Points, in no order, along strands that fork, close into loops and pass close to each other.
In the rows, 128 means zero.
Points whose rows are less than 169 apart are linked; no others are. Some points are linked to none.
Pofum: [124 167 108 136 163 184  83 151 143 146 136 121 124 138  82 124 152  80
 160  43 134 146  66 116  85 130 146 125 137 105 153 190 127  79  84 166
 129  77 102  95 153 111  80 134 117 164]
robug: [171 145  43  89  77 117 164 100 201  90 171 155 152  80 127 112 163 159
 103  86  90  95 112 147  64 119 181 127 104 120 128 155 134 142 162  96
 138 164 112 125 144 126  97 141 113 112]
Runi: [102 173  99 102 187  95 102 105 102 151 141  88 113 143 106 119  75 128
 160 145 104  94 112 163 154 149  98  86 152 165 116 125 142 122  98 164
 173 101 137  97  92 148 173 109  91 134]
gubol: [126 109 115 180 127  99 141  61  92 157 131 125 113 129 122 106 133 208
 121 161 107  78 106 164 133 127 150  57 113 120 141 102  87 125 135 158
 176 115 142  81 150 124 107  98 142  86]
pogeg: [ 73 110 135 124 113  88 154 110  68 142 142 129 108 202 130 128  89 188
  98 179 134  77  96 133 168 146 169  66 108 123 125 118 103  99 136 131
 156 159 118  98 163  74 117 151 121  80]
mazu: [153 161 162 158 186 151  99 117 113 147 117  99 169 133  87 158 109 111
 112 113  89 130 147 159  86 136 107 126 165 159  92 107 155 102 130 180
 130 104 181 149  63 180 129 146 136 148]
Firu: [170  57 163 173 116 132 101 155 155 172  53 114 168  89 154 143 153 146
 138 121 109 188  93 129 128  91 132 161 132 177 151 159 183 124 127  44
  88 146 134 111 160 153 109  80 151 161]
Pizog: [138 133  63  89 123 139 131  37 135  98 149 157 144  81 115 122 103 151
 116 107  78  72 115 107 100 167 152 144 139 115 124 140 132 139 124 177
 116 107 107 124  47 127 108 170 120 117]
nuson: [124 159  63 114  89 170 140 146 167  65 179 115 130 109 141 117 143  95
 135  97 148 115  96 147 103 142  78 162 123  70 174 168  72 142 123 112
 144 119  90 127 186 100 147 143 130 177]
dimo: [163  89 180 169  82 102 105 175 149 119  98 108 181 139 153 119  97 142
 125 165 125 144 138 121 166 142 185 157 116 164 159 143 174 153 104  87
  97 192 121 183 144  85 141  75 129 136]
nas: [157 125 158  88 168  92 122 148 128 115 143 127 125 110 114 117 155  98
 133 131 121 157 205 126 129 156 141 123 174 137  94 125 227 150 122 138
  92  77 154 125  72 179 157 113 114 123]
vivem: [ 71 122 163 133 132 124 176 116  70 131 155 131  63 187 131 122 123 134
 136 199 159 122 108 122 176 116 117  92 130 113 134 105  78 138  97 183
 138 129  98 151 146  96 131 142 175  95]
rovov: [124 168  49  71  93 134 124  83 139 108 113 116 142  86 163 147 155 131
 126  95  96 112 135 122 126 154 147 113 105 115 136 135 143 138 175  80
 133 112 131  81 165 157 121 114 131 128]
sov: [131 174  60 102 134 132 127 108 174  68 163 138 120  64 170 102 127 132
 139 104 125  97 119 146 115 151  92 143 122  72 172 145 107 147 112 136
 155  96 118 109 153 125 156 109 110 151]
Laz: [121 124 139 110 135 117  78 139 116 130  73 103 194 117 154 154  72 131
 118 120  98 136 136 111 138 171 162 156 122 149 136 126 191 145 131 117
 114 132 133 134  90 139 148 151 115 139]
zese: [124 114 133  91 143  52 102 169 106 130  98  94 154 136 155 129  57  97
 135 149 109 148 176 148 154 163 155 119 121 167 150 137 214 135 134  85
 121 127 145 154 141 152 162 122 110 128]
Golif: [ 81 154  88 112 125 189 122 133 117 123 151 118 105 152  88 130 119 123
 182  98 122  91  28 112 121 119 129 160 157 123 144 182  75 116  76 182
 156 155 106  95  92 102 128 172 120 120]
nakel: [119 124 136 125  78 167 104 128  93 117  76  73 181 132 155 140 143 160
 130 129 106 150 145 139 174 157 140 145 120 116 174 130 159 195 176  67
 120 149 138 109 149 152 108  61 179 151]
Pasik: [127 130 181 192  98 167 129 141 154  83 117 131 106 135 149 102 189 135
 146 141 166 148 174 163 138 119 146 134 135 129 153 119 130 202 115 109
 129 162 143 159 144 116 144  61 185 146]
med: [112 126 101  74 145 126 165  82  82 164 161 127  93 169 113 142 115 131
 102 149 148 101 100 111 125  87  81 111 130 148  98 131  73  94 143 171
 130 114 112 132 112 117  91 174 130 109]
gokan: [144 128 153  86 175  65 115 144 108 124 148 115 108 118 101 127  94  95
 121 150 106 116 185 160 130 174 132 105 171 138  95 126 213 150 107 185
 109 101 137 153  45 160 165 123  93 133]
sirek: [ 82 135  93 111 162 182  94 134 117 146 126 114  98 158  84 145 145  79
 196  61 142 135  48 105 118 138 121 137 154 103 145 186 100 106  62 181
 136  96 102  85 114 125  93 143 144 140]
nada: [109 115 160 146 170 100 144 123  82 157 142 119  68 173 121 122 123 150
 139 180 150 112 125 165 147  99 103  77 133 154 109  88  97 130 114 155
 155 123 137 147 127 102 149 131 135 111]
Kib: [162  73 150 119  94 129 135 130 122  79 153 168 107 106 110 145 139 136
  86 115 142 121 158 101 104 125  99 181 136 106  94 126  96 173 144 120
  91 142 111 202 107 158 122 188 165 127]
medar: [108 161 165 158  94 183 144 171 178  83 117 117  88 150 129 122 211  89
 150 102 162 181 147 123 132 111 133 142 132 101 156 143 121 171 100  92
 119 165 119 149 168 131 131  99 180 150]
fov: [163 124 120 136 131 174 137  96 144 137 145 166 162 101  85 161 167 116
  97  84 102 128 122  94  64 107 106 175 154  92 106 136 120  88 135 168
 105  55 121 114  69 135  54 190 128 164]
gep: [149 172  80 116 142 104 165 164 186 133 155 145 111 144 173 146 134 113
 100 121 174 150 137  96 102 103  88 115 115 130 115 111 112  81 152 109
 130 120 109  94 170 116 146 108  51 121]
tifos: [180  59 177 145 164  69 132 140 119 162 106 154 122 105 134 153 114 136
 100 135 128 126 135 120 131 116  98 160 120 160  99 110 141 140 157  85
  93 127 124 198 109 156 121 153 137 143]
gebo: [164 155 128 183 125 129 123 166 186 133 127 136 148 112 154 128 114 151
  99 136 147 132 142 145 115 119 157 125  84 125 121 122 139 117 155  91
 155 170 135 155 160  98 143 103  67 138]
gan: [114  99 105  96 174  95 146  79  58 185 119 122  80 164 116 161  97 136
 108 139 140 107  54 104 150 110 115 111  97 153 111 145  76  84 154 108
 148 120 105 128 153 130 110 159 121  99]
bonaz: [121  85 101  96 141 104 158 113 151 123 161 197  60 101 161 135 103 115
 150 141 170 105  95 102 147 109  51 159 156 137  89 140  91 121 125  72
 142 127  83 136 118 130 130 111  76  96]
bufi: [146 146  92  85 153  99 139  93 119 158 151 131 149 128 114 128 121 145
  94 139 108 114 160 126 114 110 134  92 152 170  86  82 160  91 154 167
 122 109 141 113  78 146 116 150  83 102]
fup: [ 95 153 104 136 164 108  73 105 123 169 130 122 112 127 120 105  69 161
 139 146 108  87  68 143 164 141 122 105 117 133 128 125 128 122  80 159
 198 132 110  85  98 115 169 134  76 135]
nuge: [134  61 131 101 152  66 169 111  98 195 103 145  80 151 133 148  82 118
  90 144 149 139  79  76 170 104 116 147  80 152 133 144 111  65 147 101
 104 142  77 139 155 105 109 169  90  90]
sek: [139 142 110 111 116 116 130 208 163 122 134 117 160 120 170 131  71  88
  95 148 145 150 132  79 160 139 122 185  96 117 148 121 135  90 123 103
 105 147  80 142 151  87 142 133  80 144]
moki: [116 185 131 146 101 174 124 159 195  66 160 149 114 109 147  79 154 122
 173 126 131 142 135 148 123 131 156 127 128  85 159 143 141 150 112 123
 143 140 125  90 149 100 188  65 101 142]
tusab: [125 131 107 131 175 171 149  56 119 174 118 151 146 110 106 144 136 127
 136 122 110 105 108 135  85  95  37 132 192 119 120 100  85  95 116 217
 155  66 132 105  43 132  85 163 137 152]
noda: [138  59 129 164 156  89 146 118 107 165  37 135 132 104 148 171 143 110
 182 134  65 138 119 154 155 121 107 116 127 180 108 110 147 137 159  49
 130 105 149 108 129 175  65  61 133 102]
ginir: [ 73 178  82 128 132 173  76 110 120 136 124 104 139 137 111 118  89 161
 164 113 108  66  37 132 125 134 123 133 130 130 135 167  79 117  63 178
 195 158 120  86  91  92 138 147 102 138]
zetam: [130 118 142  82 161 118 115 153 133 144 113 125 117  90 123 135 128  68
 162 107 118 179 156  82 127 129 131 151 154 134  99 137 210 120 106 156
  88  82 129 104  82 180 145 120 106 134]
mogim: [115 174  54 105 110 131 129  96 148 123 118 116 158 104 159 118 147 162
 151 131 105  93 134 167 135 141 160  64 109 146 134 136 137 142 151 119
 166 132 148  59 153 113 111 107 131 115]
desob: [ 67 133 143 106 138  89 109 170 110 149  55  76 164 153 158 123  71  86
 190 138 114 142 135 122 170 144 156 113 124 186 142 142 186 136 113  87
 140 142 138  86 146 120 168  93 119 117]
Duz: [111  92 148  87  81 119 142  94 108  58 147 122 101 125  95 132 140 130
 121 116 124 144 134 113 141 200 179 153 115  79 154 164 141 174  89 111
 102 145 106 195 122 152 128 141 204 106]
mator: [123 144 134 156 143 165 156  48 134 165 124 155 137 124 100 138 148 163
 144 137 106  93 103 123 104  89 116 123 168 130 118 110  84 102 128 196
 149 108 151  92  73 126  90 162 150 114]
fote: [111 116 135 137 124 151 142  77  98  94 156 140  62 143 128  86 171 131
 139 170 161 129 121 126 145 111 126 112 138 102 154 135  70 150  99 163
 132 127 107 161 131 100 120 146 179 124]
tama: [ 97  93 144 100  96  74 137 145 112 142  82 101 112 151 138 133  55 103
 136 160 140 155 103 111 169 141 130 131  93 156 159 165 140 123 104  61
 119 180  82 163 154 129 139 118 115 113]
gebof: [191  77 167 171 118  63 132 148 139 145 104 113 134 117 176 127 117 171
 121 169 143 133 101 144 147 157 180 115 113 144 173 142 171 142 118 111
 118 169 124 182 161  68 145  98 120 142]
roz: [127  98 125 138 137 143 100 136 150 151 105 159 145 113 137 140  88 135
 145 119 122 110  90 108 162 122 119 186 130 139 128 148 108 129 122  98
 126 168 101 152  91 106 124 125  98 132]
duzo: [115 102 145 101 107 133 128  78  85  74 155 152  89 142 111 132 145 134
 126 132 139 147 106 115 157 147 157 141 127  73 154 140  98 146  91 143
 101 131 101 176 122 111 116 134 172 112]
Suza: [129 140 132 158  93 122 200  84 140 130 167 162 124 117 137 102 145 173
  98 179 163  92 144 124 123  85 140 100 117 102 130  79  55  93 163 134
 128 142 121 105 166  72 115 165 115  98]
zim: [123 115 179 152 110 170 135  98 143 152 154 179 106 164  74 118 155 152
 125 119 142 110 117 108 103  65 198 153 134 133  89 127 114  99 104 167
 106 172 141 136  57  81  93 153 137  83]
toboz: [142 150 173 185 177 153  78 164 129 155 104  96 162 144 117  94 138 100
 122 118 134 162 169 146 103 108 100 119 130 141 143  83 145 101 131 153
 114 109 182 106 152 148 162 138 118 185]
Gikev: [152 132 146 156  85 164  79 155 144 122 113 110 206 135 114 140 137 160
 127 107 111 132 175 159 118 140 182 139 122 166 123 126 143 155 152  86
 151 171 188 137  96 156 122 119 154 133]
zonis: [ 76 136 149 155  97 142 143 138 113 129 127 143 135 150 142  72  97 137
 145 209 139 116 194 141 187 127  91 113 160 120 127  71  88 158 126 147
 133 140 119 134 138 100 168 116 152 111]
pir: [167 136  95 113 133 103 166 146 181 124 177 187  83 136 180 137 108 120
 116 128 174 106 111 107 111  97  64 138 127 126  70 116  96 115 131 118
 125 111  81 128 126 106 131 115  37 115]
Pusom: [119 120 131 154 131 155 131 140 182 182  94 134  93 131  98 149 180 101
 146  65 121 163  99 130  93  66  99 106 109 155  94 146 122  81 140  59
 152 134 156 117 178 168  97 133 119 127]
siven: [170 128 141 136 166 146  85 135 111  95 152 139 118  94 102 127 154  93
  96 100 133 138 145 138 100 154  79 158 138  91 130 133 149 145 103 211
 118  61 120 157  98 160 124 176 148 194]
niv: [ 68 193 139 105  99 158 137 207 117 134 124  90 139 188 118 115 105  85
 170 148 147 156 132 103 150 113 130 126 116 156 108 113 111  99 127 150
 132 137 126  93 183 105 164 147 121  99]
tik: [104  95 179 132  78  97 132 150 125 134  89 100 173 166 125 126  69 137
 115 184 128 154 104 100 191 147 161 166 109 151 157 152 134 127  97  81
  89 202  80 197 157  95 120 103 146 100]
motub: [123 157 135  82 119 155 130 139 125  94 186  99 104 168 125 124 188  54
 104 116 172 198 173 125  81 117 119 111 133 114 137 147 146 107 123 213
  91  84 143 111 137 135 116 153 152 150]
pom: [ 84  84 139 105 110  43 186 136 108 162 109 116  78 171 139 145  59 117
 120 180 144 132 111  89 187 138 134 106  95 159 133 144 131  99 135  73
 119 163  85 146 170  97 138 119  94  72]
bifug: [145 112 104 118 160  47 121 115  99 178 112 136 153 135 154 147  70 140
  96 141 106  77 150 145 134 146 128 102 142 173  85  73 154 113 176 134
 119 103 137 156  71 146 112 157  58 117]
muka: [117 131 116  66  92  84 145 143 159  85 133 147 137  88 126 136 123 119
 122 105 118 159 165 110 137 161 186 141 121 115 131 140 208 149 123  83
 107 130 108 133 119 155 142 127 112  88]
mati: [149  48 179 175 128  89 121 143 144 183  39 142 128 113 129 132 113 107
 172 115  91 140  99 139 149  88  95 142 136 198 137 153 169 135 122  36
 117 133 151 118 128 169 108  75 126 117]
tad: [168 141  57 115  81 120 157  99 174  80 163 172 167  82 149 118 167 151
 103  88  83  79 128 124  54 116 132 168 144  97 121 131 102 148 180 113
 122 127 125 123 108 121 118 158 108 134]
bulo: [115 136 115 145 161  99 137 130  99 140 151  81 104 164 132 108 109 133
 122 161 127  91 146 205 133 114  63  57 121 174 103  77  86 120 137 144
 179 123 156 151 158 140 161 122 132 137]
Zisid: [152 169  95 121 113 158 145 167 160  64 163  93 126 125 142 145 161 113
 109  67 151 142 123 154  89 152  97 135 115  87 163 175 116 147 131  86
 140 128 127 140 210 127 149 121 150 169]
rop: [153  71 168 142 146  96  98 136 138 162  56 129 139 108 142 127 133 123
 122 102 109 185  88 103 114 117 173 158 116 145 147 154 199  80 103  92
  77 152 133 125 150 132 104 120 133 139]
rebu: [108 113 179 140 131 150 131 143 157 177 106 159 110 156  91 134 141 120
 150  95 130 149 123 116 113  63 146 133 103 185  87 124 118  84 133  88
 127 176 164 136 126 135 115 130 116  87]
rame: [139 154 122 117 152 124  62 142 117 161 111 122 166 122 140 118  59 119
 104 133 103 138 129 109 132 157 165 156 115 125 124 101 170  96 113 163
 100 137 116 139  75 117 152 171  69 154]
Pep: [163 156 154 150  86 157  97 172 172  97 159 140 181  88 123 114 136 154
 117 115 104 122 200 153 106 159 179 134 136 135 115 107 188 171 131  99
 142 154 179 151 106 161 167 114 123 131]
batet: [ 83 158 130 100 129 193 110 170 113 119 154 100 133 177 115 116 164  33
 148 124 163 196 185 100 123 125  87 147 150 129 129 136 115 139 108 181
 100  88 139 126 133 148 145 166 161 165]
papeg: [137 161  58  56 131 126 138  90 132  59 141 133 103  67 155 127 138 111
 136 103 114 137 124 100 128 161 120 119 132  80 146 158 148 154 152 116
 122  82 107  81 160 150 144 119 131 128]
lal: [146 121  86  80 162 122 133 111 103 174 166 123  80 165  88 142 118  88
  85 132 144 130  87 128 119 101 107  94 138 130  96 156  98  77 128 220
 119 118 107 136  81 115 105 154 111 136]
Lir: [143 138  96  64 121 120 126 101 131  60 150 155  91  63 136 116 153 112
 141  93 103 134 139 109 121 170 175 154 133  85 153 145 172 145 111 134
 108  94 122 117 113 146 130 134 141 110]
gop: [136 108 119 170 149 144 131  40 124 140 128 138 120  93 111  99 140 186
 149 155  97  81 129 160 125 120 111  96 149 106 130  91  78 152 107 181
 170  98 162  99  93 126 106 108 170 135]
fek: [172 134 146 115 150 119  97 132 129  80 150 131 114  93 116 104 139 117
 106 102 133 143 135 119 105 145 152 140 112  80 155 119 164 127 118 184
 108  96 122 124 127 129 143 136 132 159]
futep: [125 179 106 162 129 155 165 147 206 102 152 163  94 108 135 114 185 116
 171 131 150 158 117 113 123 106 143 112 136  83 128 141 129 126 108 136
 132 129 121  77 170  95 155  80  73 115]
nizo: [ 93 150 109 127  86 114 194 119 123 127 158 155 110 143 145 122  98 165
  99 191 140  89 121 114 175 112 141  99 115 121 125  93  82  99 157 105
 154 152  83  87 168  77 125 133  92  78]
famul: [194  72 179 166 145  73 125 132 138 140  86 135 112 109 161 146 151 149
 120 125 130 164 111 115 113 127 211 142  99 146 154 146 190 122 115 104
  81 153 136 164 167 126 112 103 138 124]
pubid: [111 160  92  85 158 105 117 112  82 115 159  76 115 156 132 116  70 124
 135 146 111  78 142 187 141 156  70  73 120 153 147  95 109 142 126 148
 176 103 154 132 155 152 180 108 131 133]
datuv: [135  96 134 131 110  53 131 175 151 120  98 109 134 124 149 146  89 127
 139 126 111 120 154 168 136 184 166 114  98 162 123 159 204 157 135  38
 144 162 132 168 150 158 129 101 118 110]
Gosir: [151  69 148 120 166  73 164 112 108 166  55 152 100  74 161 158 144 116
 151 118  92 165 127 104 137 115 130 127 130 149 125 120 198 120 146  65
  96  71 141  91 150 185 102  96 139 125]
mezod: [101 151 202 214 152 142  78 168 133 157  96 100 142 158 132  63 148 121
 163 152 152 161 157 141 126  95 100 124 136 135 152  85 119 124  92 180
 131 135 159 113 135 123 167 105 152 160]
nub: [126 107 171 136 104 149 133 140 152 156 140 181 104 165  82 113 142 125
 108 105 142 133 130 106 116  66 165 156  95 151  99 146 105  78 127 116
 104 199 119 157  97  94  96 168 113  87]
dipu: [102 156  81 131 113 193  99 165 135 103 135 117 155 136 125 122 129  94
 151 104 144 128  97 111 123 127 103 162 126  94 173 164  83 103 129 116
 134 127 103 109 149 106 141 157 118 180]
limub: [141 162 151 148 125 166 108 159 185  94 173 149 137 109 117  81 125 135
 147 134 131 129 175 157 119 126 153 126 136 120 119 118 150 155  87 143
 145 148 150 144 109 111 179  93 112 132]
kes: [191 126 135 162  92 124 146 160 151 111 130 144 152  94 156 150 154 191
  71 131 133 130 152 109 119 120 145 154  97 109 133 116 121 120 190  56
 119 173 134 122 152 105 126 114 101 153]
lenir: [ 93  98 158 184 144 135 101 161  74 189  62 126 132 125 149 133 106 150
 186 188 124 118  81 169 190 104  93 129 145 182 124 104  84 155 144 107
 157 136 152  98 124 121 136  71 124 126]
tefel: [142 105 109 129  98 124 146 164 111 110  87  86 172 121 173 162 119 160
 103 146 134 144 145 151 159 134 125 131  90 136 159 131 130 152 193  35
 145 154 132 132 187 157 131  88 159 133]
vonad: [195 105 133 160 125 105 124 157 102 109  98 100 192  76 184 171 132 181
  55 146 121 117 122 142 146 153 108 157 102 124 127 111 119 148 209  61
 127 133 125 138 178 137 124 117 125 162]
Podon: [143 127 158 163 149 179 145  63 146 167 121 167 142 156  74 134 178 141
 131 121 138 131  84 125  77  68 152 137 129 101 118 130  94  85 120 181
 130 122 157 133  70  94  70 166 158 120]
Sop: [163 119 110 148 118 144 129 118 141 151 187 152 149 132 104 134 158 106
  86  77 146 113 116 104  72  82  99 162 116  97 108 128  91  68 156 180
  96  94 119 132  99 111  75 192 106 172]
Vil: [ 88 101 129 109 139 130 149 129 109 126 132 169  66 109 160 115 111 121
 163 168 153 116  81  93 185 103 107 142 155 120 115 125 105 146 115  94
 128 131  91  96 122  92 152  81  77  92]
Mun: [146 132 142 109 149  94 102  83  91  76 155 108 108 107 125 111 129 146
  89 139 131 132 175 145 135 186 148  97 110  79 163 106 157 148 112 194
 106  94 145 144 128 152 167 124 170 141]
mef: [170 174 109 129 108 149 128 151 186 107 142 114 111 100 135 141 186 117
 113  49 127 136 122 147  76 132 133 105 111 101 130 154 161 141 150  72
 135 124 159 106 206 159 140 123 140 162]
bulad: [173  70 171 138 168  66 126 130  78 170 119 112 128 135 138 145  76 130
  95 135  96 106 166 162 139 142 120 120 153 174  96 107 155 142 161 129
 111 114 134 200  68 162 139 147 115 127]
Vali: [109 164  99 126 108 147 185 161 200 110 160 132  88 131 142 145 172  92
 133  98 174 172 133 100  90 104 112 148 121 101 131 136  97 104 135 100
 101 122 106  97 195 114 144 122  88 126]
Gipi: [188 134  79  67 155 132 154 104 141 142 182 132 102 139  87 120 164  88
  87 112 120 151 116 137  49 105 133  87 102 128 110 158 131  94 131 208
 122 126 119 141  85 137  92 151 137 138]
nobi: [144 136 175 147 132 105 143  99  94  92 163 113 125 117 150 107 153 155
  87 150 127 138 227 149 116 156 121  88 118 104 161  56 151 145 140 170
 120  90 159 126 142 154 161 135 175 141]
lar: [149 140  79  36 124 124 140 127 110 109 172 108  98 126  97 137 175  53
  82  98 134 161 149 117  66 137  97 111 139 112 105 161 134 125 137 211
  91  86 128 106 117 160  96 157 149 155]
getid: [104 122 122 102 184  78 109 109  97 146 159  97  94 153  89  98  76 114
 142 164 117  98 138 177 159 170 132  70 172 132 122 121 165 136  78 209
 139 121 134 142  58 144 167 103 119 110]
Feve: [157  51 180 110 120  90 156 138 122 115 114 155  94  94  87 139 152 144
  76 100 137 140 148  98 125 133 116 176 125 130  87 124 149 140 142 104
  97 131 127 188 101 184 116 165 143 107]
ket: [114 120 122 108 101 142 146 133 119 107 109 151 133 110 157 140 155 127
 132 154 151 139 166 121 132 134  77 134 151 134 115 102 119 180 149  74
 127 113 138 122 140 153 137 106 152 142]
Mavo: [110 191 112  92 116 175 119 198 135 117 142 113 176 161 134  92 100  77
 140 134 153 156 173  84 154 111 112 145 134 131 112  85 134  91 132 147
 130 117 134  93 132 107 157 150  85 130]
busi: [ 84 117 123 150 131 150 119 149  70 158  86 109 152 153 143 162 108 149
 167 166 129  96 123 141 161 118  77 108 128 178 109 113  64 158 168  94
 157 145 139 120 143 134 113  83 147 123]
giz: [118 126 112 135 130 169 114  80 157 105 133 162 154  85  88 151 123 163
 129 104  98  95 127 116 108 148 189 159 163 134 101 134 143 140 109 171
 124 151 130 156  37 124 115 142 130 106]
pag: [117 144 103 140 109 124 127 102 106 132 118  99 162 145 134 117 128 161
 138 139 121  94 143 163 143 138 160  76  99 137 148  98 107 117 161 128
 170 126 149 103 157 126 119 114 152 113]
ziviz: [151 127 115 121 171 149 133  80 111 115 148 157 131  95 113 160 158 108
 108 109 120 136 125 129  75 126  48 154 170  83 113 109 116 128 111 205
 125  55 120 129  72 152  88 159 161 168]
Veti: [ 72  81 160 144 117 103 162 134  91 154 114 168  95 134 148 135 118 167
 163 187 148  97  77 125 196 102 160 101 140 143 125 139 112 160 126  95
 143 147 116  80 158  79 124  70 100  72]
kapur: [155 146 168 157 127 133  94 159 117 122 148  99 159 133 141 102  75 135
 101 150 117 126 195 152 147 147  85 164 116 119 149  72 118 144 118 145
 124 133 139 159 118 128 188 147 150 162]
Lidat: [ 96 131 146 144 136 180 126 173 132 132 111 137 116 155 123 125 152 116
 167 114 167 139  82 110 129 104 118 153 130 105 153 150  65 115 116 121
 131 142 103 113 180  83 122 126 139 155]
Vefo: [ 68 148 138 122  70 117 137 107  62 142 119 104 156 197 116 142  66 193
 124 188 105  81  87 135 171 162 142  99 121 128 150 119  75 130 126 154
 166 178 113 148 161 100 126 154 167  91]
vuso: [ 79 162 181 166 125 178 107 158 118 125 126 103 145 180 117  85 173  78
 177 145 177 169 166 104 132 112 116 127 142 118 153 115 104 127 102 170
 109 111 142 131 142 122 150 151 174 154]
vol: [124 116 137 139  92 157 116  88  80 127  71 100 147 139 133 149 160 169
 154 111 111 135 154 143 155 172 163  86 132 138 143 118 143 188 150 105
 110 121 167 134 122 143 105  70 210 114]
Sibip: [136 120 148  91  80  98 140 154 159  46 168 112 127 125 103 127 113 135
 108 110 115 151 168 130 127 188 199 146 110  89 140 161 176 170  98  91
 115 157 110 187 135 141 135 145 162  97]
Lala: [ 65 112 123 160  88 161 148  96  87 141 109 127 152 141 133 122 131 179
 161 207 119  83 165 152 173 136  82  94 151 140 120  85  43 187 158 137
 146 121 140 116 131 134 123 111 170 121]
ziso: [127 160 101 136 145 142 105 120 147 134 160 107 107 139 109 111 144 117
 132  72 157 153  74 124  97 120 154 107 101  75 167 183 130  83 110 180
 126 107 118  83 185 102 116 136 106 142]
pagud: [139 125 139  96  94 137 141 154 123  56 147 136 139 102 144 130 170 102
  92 116 148 152 181  95 116 141  76 178 147  95 108 126 115 187 146 106
  97 106 107 134 128 169 131 166 152 149]
pip: [138 122 138 158 129 165 127  53 107 122 102 131 163 123  89 169 120 173
 116 123 113 103 149 130 108 148 165 121 169 143 129 130 125 135 128 165
 126 144 178 176  61 143 111 150 190 105]
deza: [175 154 111 122 121 152 147 128 196 154 136 136 130 101 108 143 198 124
 120  29  97 142 125 134  59  80 101 119 122 118  83 142 149 111 159  75
 133 126 153 114 166 185  76 140 146 139]
dis: [117 161 170 213 133 179 119 171 172 124 117 117 114 152 115  99 208 101
 151  98 192 162 107 138  99  95 142 138 122  76 176 153 100 144 102 120
 131 134 129 128 191  96 118 114 144 162]
zopel: [130 133 120 100 155 114 143 122 122 128 132 151 129 127 129 138 136 119
 133 135 135 135 154 127 125 112 106 113 147 168  86 115 130 115 152 104
 134 101 149 110 117 146 133 125 118  94]
Boz: [131 169 104 122 140 138  84 155 148 156 152 112 148 139 136  91  67 103
 101 132 122 156 155 110 146 123 109 135 115 113 108  98 144  80 110 190
 117 124 112 122 100 106 171 172  61 156]
nur: [135 145 126 154 109 156 158 103 154 138 159 163 134 136 131 122 152 122
  99 120 173 128 117  98  96  66 126 151 111 101 115 103  74  77 172 136
  99 116 105 118 145  75 105 180 102 125]
loma: [ 94  69 145 169 157  90 115 146  61 174  96 126  80 161 124 138  91 147
 178 174 113  82  56 150 196 118 139  98 142 169 114 129 118 145 104  97
 162 139 140 111 123 107 107  73 123  79]
der: [144 154 150 168 210 159  83 157 131 145  99 110 184 122 124 143 147 103
 133  96  94 147 150 168  74 128  86 121 135 133 124 101 144 113 133 130
 139  73 180 118 110 185 115 122 152 183]
dariz: [ 97 118 123 142  94 159 132  48  75 133  94 101 166 152  97 169 130 176
 134 118 118 110 116 124 130 189 166 109 153 148 145 160 111 157 119 125
 129 163 178 168 115 157  93 121 221  83]
givor: [144 128  71  97  92 134 131  78 146  73 167 177 159  63 142 119 139 156
 111 112  95  63 128 116 123 158 132 173 159  95 120 123  99 167 152 123
 129 121  90 128  81 131 111 133 116 125]
Guto: [174 111 134 168 126  80  86 163 169 130 103 120 161 112 148 155 104 145
  97 106 115 126 125 166 108 161 180 134  62 150 115 151 188 133 140  52
 161 188 135 167 147 114 130  96  88 160]
pegu: [ 61 165 133  98 125 130 106 183 122 148 104  94 131 175 124 108  94  96
 187 135 137 145  96  94 170 129 141 141 120 141 122 152 142 112  87 128
 151 147 111  93 139 117 158 121  98  95]

A piece is all that can be reached along the links. How many separate loops has the piece of each point below (a circle has one, a figure eight two, a Y none), and how many tips (points with one link)?
siven | loops 2, tips 5
Feve | loops 1, tips 0
Gosir | loops 0, tips 2
niv | loops 1, tips 1
Veti | loops 0, tips 2

A tip is a point with one link. Name the tips that can be reached along the links from each point below, in the order of the rows.
nuge | mazu, Gosir
vonad | robug
ginir | Pasik, zetam, nobi, Vefo, ziso
Pep | Gikev, zonis

Name the points in between on the shortest way along the links from the first point to the second, in order.
gokan; tusab | getid, Runi, pubid, bulo, nada, vivem, fote, duzo, Duz, Sibip, muka, Lir, fek, siven, ziviz
Gipi; Gosir | lal, med, gan, nuge, pom, tama, tik, dimo, gebof, famul, rop, Firu, mati, noda
rebu; nada | Pusom, deza, mef, Zisid, nuson, sov, papeg, Lir, muka, Sibip, Duz, duzo, fote, vivem
tik; mazu | tama, pom, nuge, gan, med, lal, Gipi, lar, motub, batet, vuso, mezod, toboz, der
Pizog; pegu | giz, pip, dariz, vol, nakel, tefel, vonad, kes, gebo, Guto, datuv, zese, desob
Vali; busi | gep, pir, bonaz, Vil, Veti, loma, lenir
